A landscape with many peaks, sampled at points; each row gives a point and its height.
A climber steps from a point to the highest of its 2 nearest points, and stops where none of them is higher. Distance is the straight distance between rows; heights are no part of it.
Q788 h=1.48: [139 113 137 142 180 145 163 105 106 175 151 119 224 141  90 130 126 152
 106 111  99  99]
Q985 h=2.35: [179 106 180 163 138 105  80 160 135  28 108 148 116  99  85  95 126  99
 130 108 147 135]
Q196 h=1.58: [130 162 157 125  79 148 126 125 100  96 187 165 128  81  94 145 124 129
 137  85 214 130]
Q170 h=2.77: [ 78 109 168 121 112 112 153 133  93 127 102 157 193 135 101 147 116 151
 102 133 100 121]
Q336 h=3.29: [ 84 119 112 182  93 161 114 153 150 159 115  75  68 148 149 150 138 140
 112 162 110 155]
Q318 h=1.29: [135 112 116 134 156  89  85 116 180 122 115  63  85 101 119 150 150  65
 131 129 128 155]
Q315 h=1.16: [111 122  85  64 142 156 111 171 157 123 147 150 118 137 154 111 150 176
 127 145 111 172]
Q263 h=1.60: [152 134 133  48 198 143 155 143 111 111 151 150 125 127 149 113 127 179
 161 152 167  79]
Q900 h=3.06: [132 162 193  84 135 126 130 144 140  59  99 159 151 111 181 125 146 115
 132 144 137 167]
Q643 h=1.87: [124 119 126  66 197 126 174 129 141  90 122 155 103 133 123 112 128 189
 189 134 138 105]
Q271 h=2.05: [170 114 156 207 133 121  71 163 159  72 127 144 130 111 121 108 134 109
 133  74 137 146]
Q81 h=0.97: [115 132 128 145  80 125  69 138 129 135 147 149 153  92 132 145 126 111
 111 129 154 101]
Q655 h=3.30: [149 125  88 115 169 176 126 110 155 172 126  73  74 164 178  94 158 125
 109 132  82 159]
Q896 h=2.80: [175 113 171 118 112 119 127 149 115  42  78 146 115  82  96 135 119  97
 139 103 160  98]
Q415 h=3.00: [ 75 133 153 150 110 153 107 133 131 101 137 163 172  87  94 129  92 198
 132 138 171 129]
Q952 h=2.12: [130 164 100  90 179 164 144  96 148 180 130 107 171 188 143  85 113 178
  92 140 132  92]
Q228 h=0.25: [155 173 117  91 129 107 158 120 138 125 102 103 112 182 202  99 154  82
 146 144 121 109]
Q337 h=2.23: [130 127  63 123 152 135 159 114 145 173 143 121  77 129 108 163 119 167
 197  88  97 117]
Q359 h=0.70: [154 145 170 141 125 137  89 122 134 128 165  99 180 166  87 137  89 129
  70 190 184  76]
Q212 h=1.85: [116  85 191 105  90 124 110 142 103 152 121 181 199 114  98  96 136 112
  53 146 129 114]
Q455 h=0.82: [129  98 118 171 172 122 147 135 136 109 130  91  60 174 119 126  90 146
 117 176  91 176]
Q730 h=1.20: [153 130 156 116 158 130 191  95  52 169 154 142 162 113 165 129 144 143
 126 132 177  74]
Q681 h=1.13: [ 91 124  95  55  78 124  83 145 133 171 149 151 130 115 156 104 142 106
 142 142 132 138]
Q111 h=4.15: [123  87  97 186 148 114  97 110 151 177 133  88 139 113 120 170 103 143
 109 194 114 118]
Q48 h=2.89: [123 129  90 109 169 131 127 118 140 199 115  85  94 178 172 112 142 119
 127 171 112 112]
Q617 h=1.80: [ 93 129 152 117 112 105 151 117 120  89 155 115 138  83  85 148 122 130
 144  84 220 103]
Q748 h=0.78: [117 127 167 141 114 100 173 117  71 132 109 151 122 149 133 109 148  88
 111 127 113 141]
Q685 h=1.08: [144 167 153 132 167 128 199  95  56 139 152 160 153 149 184 123 156 114
 124 118 158 111]
Q973 h=1.19: [143 146 132 113 184 108 168 119  85 121 170 125 108 159 137 179  98 156
  92 215 147  99]
Q934 h=3.49: [127 144 105 149  79 158 120 156  89 129 135 169 109 135 127 163  92 169
 124 157 104 155]
Q867 h=2.61: [161 135 133 120 183 130 135  96 184 138  86  56 117 160 134  69 150  74
 117 114 101 140]
Q389 h=2.19: [146 137 116 159 171 115 122 101 160  90 153  76  91  68 133 142 137 126
 148 116 205 119]
Q531 h=3.14: [ 92 140 159  89 128 131 173 125 120 132  98 155 184 122 164 166 130 167
 141 142 107 135]
Q66 h=1.36: [142 147 141  95 167 130 166 106  83 139 147 133 137 130 158 151 120 165
 132 177 183  69]
Q984 h=1.33: [136 158 137 100 133 125 146 119 177 114 122 121 170  87 129 168 139 126
 159  73 125 137]
Q476 h=2.74: [157 160 158  90 163 134 127 122 156 101  93 131 131  86 204 129 151 125
 151 139 135 135]
Q461 h=2.18: [118 133 106 112  80 124 132 177  76 118  89 135 102 206 152 110 119 113
 116 171 105 105]
Q894 h=1.52: [102 116 103  62  84 135  95 163 178 144 134 128 119 138 153  48 148 102
 136 128 131 157]
Q110 h=4.25: [150 117 134 138 138 161 135 135  93 126 122 165 139  95 110 165 102 164
 134 153  94 134]
Q325 h=1.25: [196  85  63 166 170 155 114 160  99 138 140 139 135 125 151 113 129 148
 151 150  96 116]
Q564 h=5.17: [135 138 192 224  90  99  95 112 122 161 135 154 122 117 107 167 112  99
  42 133 123 139]
Q284 h=2.78: [123 123  60 192 129 144  89 137 156 127 183 102 130 144 149 108 137 169
  93 120 145 140]
Q316 h=2.34: [110 132  66 146 130 144  79 112 170 142 160  96 156 142 138  85 152 154
  59  94 149 134]
Q981 h=1.35: [123 106 204 163 112 120  94 136  88 143 147 181 165 138  62  85 117 120
  52 127 140 106]
Q636 h=1.23: [157  62 122 171 107 111  97 160 104 113 112 158 142  87 121 171 143 112
 120 120  98 139]
Q360 h=1.75: [179 121  68 109 171 149 138 144 112 138 135 136 131 138 169  90 151 128
 153 123 110 107]
Q684 h=2.58: [ 84 140  52 160  93 113 121 143 116 123 181 117 109 152 119 174  95 172
 134 126 143 130]
Q23 h=3.65: [ 97 127 124 180 102 136  89 139 164  80 125 140 139  83 140 128 112 194
 128 131 166 149]
Q545 h=0.83: [181  66  86 173 176 144 120 133 100 159 176 131 143 134 119  75 115 140
 122 157 136 100]
Q191 h=3.18: [110 107  97 204 129 142 105 129 163 109 124 108 140 117 132 113 120 180
 113 121 149 134]
Q705 h=3.60: [165 131 175 108 145 153 148 115  91 114  98 168 121  98  91 152  96 135
 154 145 116 107]
Q248 h=0.52: [114 176 142 127 120 143  90 107 157 133 150 100 153 155  91 121  80 149
 103 155 170 101]
Q525 h=0.86: [ 94 148  98 146  94  82 135 107 127  92 105 111  76 103 107 183 128 100
 167  92 142 129]
Q880 h=0.75: [147 110 100 166 153 139 135 153 121 128 114  72  50 198 146 122 120 129
 125 182  96 139]
Q226 h=2.55: [127 146 134  99  82 136 171 139  79 161  81 152 134 180 165 147 120 126
 141 163  90 100]
Q697 h=2.87: [100 174 145  98  90 135 194 134  92 144 120 165 172 153 178 124 136 150
 148 123 103 127]
Q945 h=5.06: [142  87 133 187 136 113 125  93 117 156 157 136 120  79 108 186  90 136
  89 194 138 121]
Q209 h=2.86: [168 135 177 111 123 135 113 147 102 107 135 160 154  95 144  83 151  83
 146 100 146 127]
Q562 h=1.88: [101 134  64  75 126 146 139 130 192 126  97 129 136 137 179 150 146 206
 130  92 102 132]
Q907 h=1.79: [112  84 121 104 103  86 121 149 128 132 117 111 135 144 100 138 146  70
 122 116  89 148]
Q620 h=1.74: [167 147 134 102 133 149 164 116 147 113 102 126 123 138  94 122  98 118
 199  77  86 130]
Q95 h=0.31: [123 169 161  85 132 177  93 119 156 128 162 125 153  95 109 119 105 156
 129 144 188 110]
Q388 h=1.95: [ 91 129  73 108 128 132  79 106 198 159 143  65 130 149 144 108 155 126
  73 112 137 139]
Q227 h=2.37: [ 66 118 183 104  72 117 136 133  97 123 114 183 195 111 114 113 134 127
  93 123 138 131]
Q846 h=3.11: [147 123 130 105 111 123 175 105  94 120  88 167  76 107  85 166 114 108
 164 120 113 100]
Q391 h=3.09: [ 84 126 149 158  75 164 134 148 109 166 115  97  98 160 130 146 133 123
 105 155  92 162]
Q616 h=2.46: [113 132  88 117 141 102 169  97 125 172 130 110  87 141 122 174 139 123
 171 112  82 119]
Q941 h=2.31: [152 121 155 234  98 133  74 154 159  95 150 141  93 113 106  99 110 125
 123  77 117 169]
Q155 h=1.06: [146 157 151 106 165 110 148 114  90  85 152 144 103 129 129 162 122 119
 101 183 140 133]
Q392 h=0.92: [137  75 150 195  76  97  91 154 109 131  89 180 118  93 104 149 135 112
  79 124 100 130]
Q410 h=0.38: [142 178 123 105 128  77 172  86 133 136  96  97 117 162 186 124 150  66
 170 118 142  75]
Q927 h=2.36: [ 87 152  96 163 137 104 147 116 113 105 150 111 117 139 149 173 120 161
 128 144 154 118]
Q269 h=0.69: [130 132  79 125 123  72 129 106 148 113 108  83 108 105 127 162 139  79
 178 102 161  74]
Q374 h=0.64: [133 107 164 190  88 105 139 120  66 125  75 175  85 120 125 128 142  95
 100 125 101 135]
Q700 h=2.03: [108 118 121 115 116 110 141 164 123 109 118  92 121 198  89 100 123  88
 126 106 104 140]
Q974 h=1.90: [134 120 130 186 101 153 108 158 100 105 107 150 110 161 146  61 149 123
 134 118 125 142]
Q828 h=1.98: [ 81 119 146 144 146  96 121 103 148  82 126  95 119  56 114 151 137 141
 152  98 212 108]
Q696 h=1.89: [120 130 122 160  97 137 110 166  82 121 119 144 110 190 171  85 122 131
 108 171 135 136]
Q507 h=0.63: [ 90 110 136 134 109 127  76 137 118 185 149 140 147 105 129 120 132 118
  93 181 137 135]
Q496 h=2.16: [ 87 159  67 126 120 124 138 112 153 129 122 112 136 135 161 162 145 183
 133  98 149 123]
Q956 h=2.59: [140 132 170 217  94 174  96 164 159 124 122 114 126 143 105 108 131 140
 114  64  92 173]
Q36 h=1.97: [140 139  88 106 139 168 159 112 116 157 136 136 107 124  88 125 109 146
 202  67  82 137]
Q162 h=2.20: [ 96 153 113 100 149 116 162 135 119 104 125 116  96 186 109 119 117 130
 149 108 109 144]
Q485 h=2.45: [147 137 118 147 186 131 121 114 157  94  98 108 107  84 171 119 160 123
 148 132 153 136]
Q570 h=2.26: [133 129 153  93 129 109 124 124 185 113  69  94 142 150 132  63 132  86
 149 113 112 136]
Q34 h=1.00: [103 162 137  94 100  91 164 106 137  98 142 118 114  88  92 223 119 106
 156  89 152 138]
Q864 h=3.43: [134 130 179  85 123 129 160 153 112  95  87 178 165  99 169 152 133 148
 142 148  95 137]
Q244 h=3.32: [196 108 203  91 131 141 131 148 102  66 121 146 156  76 116  91 143  97
 146  85 174 110]
Q211 h=0.53: [112 148  93 115 128  67 152  96 160 130  80  93 130 127 164 136 151  95
 162  95 150  74]
Q784 h=1.51: [118  67 123 113  93 114 115 162 113 138 101 145 149 113 106 179 142  99
 109 123  69 153]
Q300 h=2.06: [104 137  98  92 167 112 163 131 139 103 111 128  74 180 120 129 114 173
 187 127 125 105]
Q987 h=0.39: [124 138 176 115  40 143 109 125 164 173 124 124 114 121  88 109 131  64
 135 106  79 174]
Q549 h=0.84: [135 117  95  74 188 150 127 153 122 122 191 160 124 114 152 148 143 168
 136 154 106 164]
Q272 h=1.53: [169 138 120 120 134 155 126 121 160  96 101 126 146  90 117 144 136 126
 186  56 116 148]
Q119 h=0.79: [ 94 117 112  74 126 128 106 125 148 203 139 135 173 108 167 112 148 119
 113 161 122 131]
Q199 h=1.28: [130 160 128 128  75 145  98 128 105 138 170 164 156  81 146 141 153 120
 135 100 174 114]
Q42 h=2.75: [106 105 118  80 145  83 181 106  93 145 118 164  83 120 103 156 126 129
 174 135 107 108]
Q473 h=0.94: [146 118 138 137 177 119 148 118  97 107 157 135  81 138 131 127 112 113
 114 176 112 162]
Q165 h=3.63: [ 81 116 105 160 142 120 108 123 168 154 105  68 109 135 120 173 107 156
 112 171 112 138]
Q904 h=2.94: [131 110  75 171  91 128 118 145  97  97 174 157 102 119 113 159  78 169
 138 139 141 136]
Q633 h=1.59: [119 132  83 124 159 116  84 130 189 120 162  72  98 126 122 129 128 120
 100 142 139 163]
Q117 h=2.32: [150 143 102 117 118 154 102 160 111 102 136 157 145 149 159  73 145 105
 149 110 139 122]
Q292 h=2.93: [156 131 101 102 203 129 134  80 189 124 106  67  74 153 163  86 165 122
 105 109  93 149]
Q795 h=1.78: [134 139 128 112 213 154 178  96 129 164 157 110 197 153 136 116 130 166
 108 120 121 119]
Q854 h=2.83: [106 117 161 155 103 178 121 165 148 135 107  95 117 148 115 109 139 117
 121  94  76 181]
Q618 h=1.94: [136 146 119  60 119 134 123 131 191 146  99 104 126 173 135  43 124 113
 139 130 111 142]
Q872 h=1.15: [136 136 130 105 109 102 155 131 128  99 117 118 164 100 115 201 124 102
 140 101 117 118]
Q903 h=0.60: [111 152 175 123  61 110 108 103 143 156 144 136 113 128  72 141 125  50
  93 105 111 175]
Q820 h=2.47: [131 154  96 104 145 164 120 110 130 189 129 118 135 169 151  89 112 152
 128 166 138  87]
Q135 h=2.53: [ 85 118 163 133 155 133 137 131 112 108 137 147 183 115  97 127 115 185
 113 130 160 118]
Q322 h=0.19: [137 136 141 103  60 161 138 129 139 185 122 131 135 135  91  91 127 103
 187  78  75 170]
Q120 h=1.05: [122 100 142 161 129  87  85 118 135 120 117 113  83  89 105 114 157  51
 143 106 139 166]
Q734 h=0.93: [137 145 162  82 156 105 197 105  91 137 148 148 156 150 132  98 142  80
 122 126 136 121]
Q808 h=6.24: [145 129 180 208 120 132 110  94 118 164 139 129 144  90 109 177 118 128
  77 147 120 143]
Q991 h=0.96: [140 114 163 164 100 115  90 131  99 155 139 138 188 151  71 121  93 123
  68 166 155  65]
Q664 h=0.87: [131 140 162 139 102 113  84 115 162 124 144 120  99  93  92 112 135  58
 135  96 149 158]
Q134 h=0.54: [199  68  95 189 154 145 147 114  63 143 196 157 126 129  75 121  87 147
 130 145 128 102]
Q912 h=1.57: [108  97  85  69 122 140 127 162 175 140 102 128 162 142 165 129 147 176
 127 119  84 132]

Where does a climber stop that starts at each point below?
Q391 -> Q808
Q272 -> Q110
Q374 -> Q162
Q119 -> Q655
Q496 -> Q110
Q410 -> Q110
Q81 -> Q864
Q696 -> Q864

Call two points neighbours if one is among the 2 nearest of the other. Go from one point of each pair to the other, from neighbour to neighbour, staying as high as possible. Name the lowest point that can't be avoided.
Q244, Q808 -> Q271
Q162, Q864 -> Q392
Q244, Q864 -> Q696
Q170, Q23 -> Q135
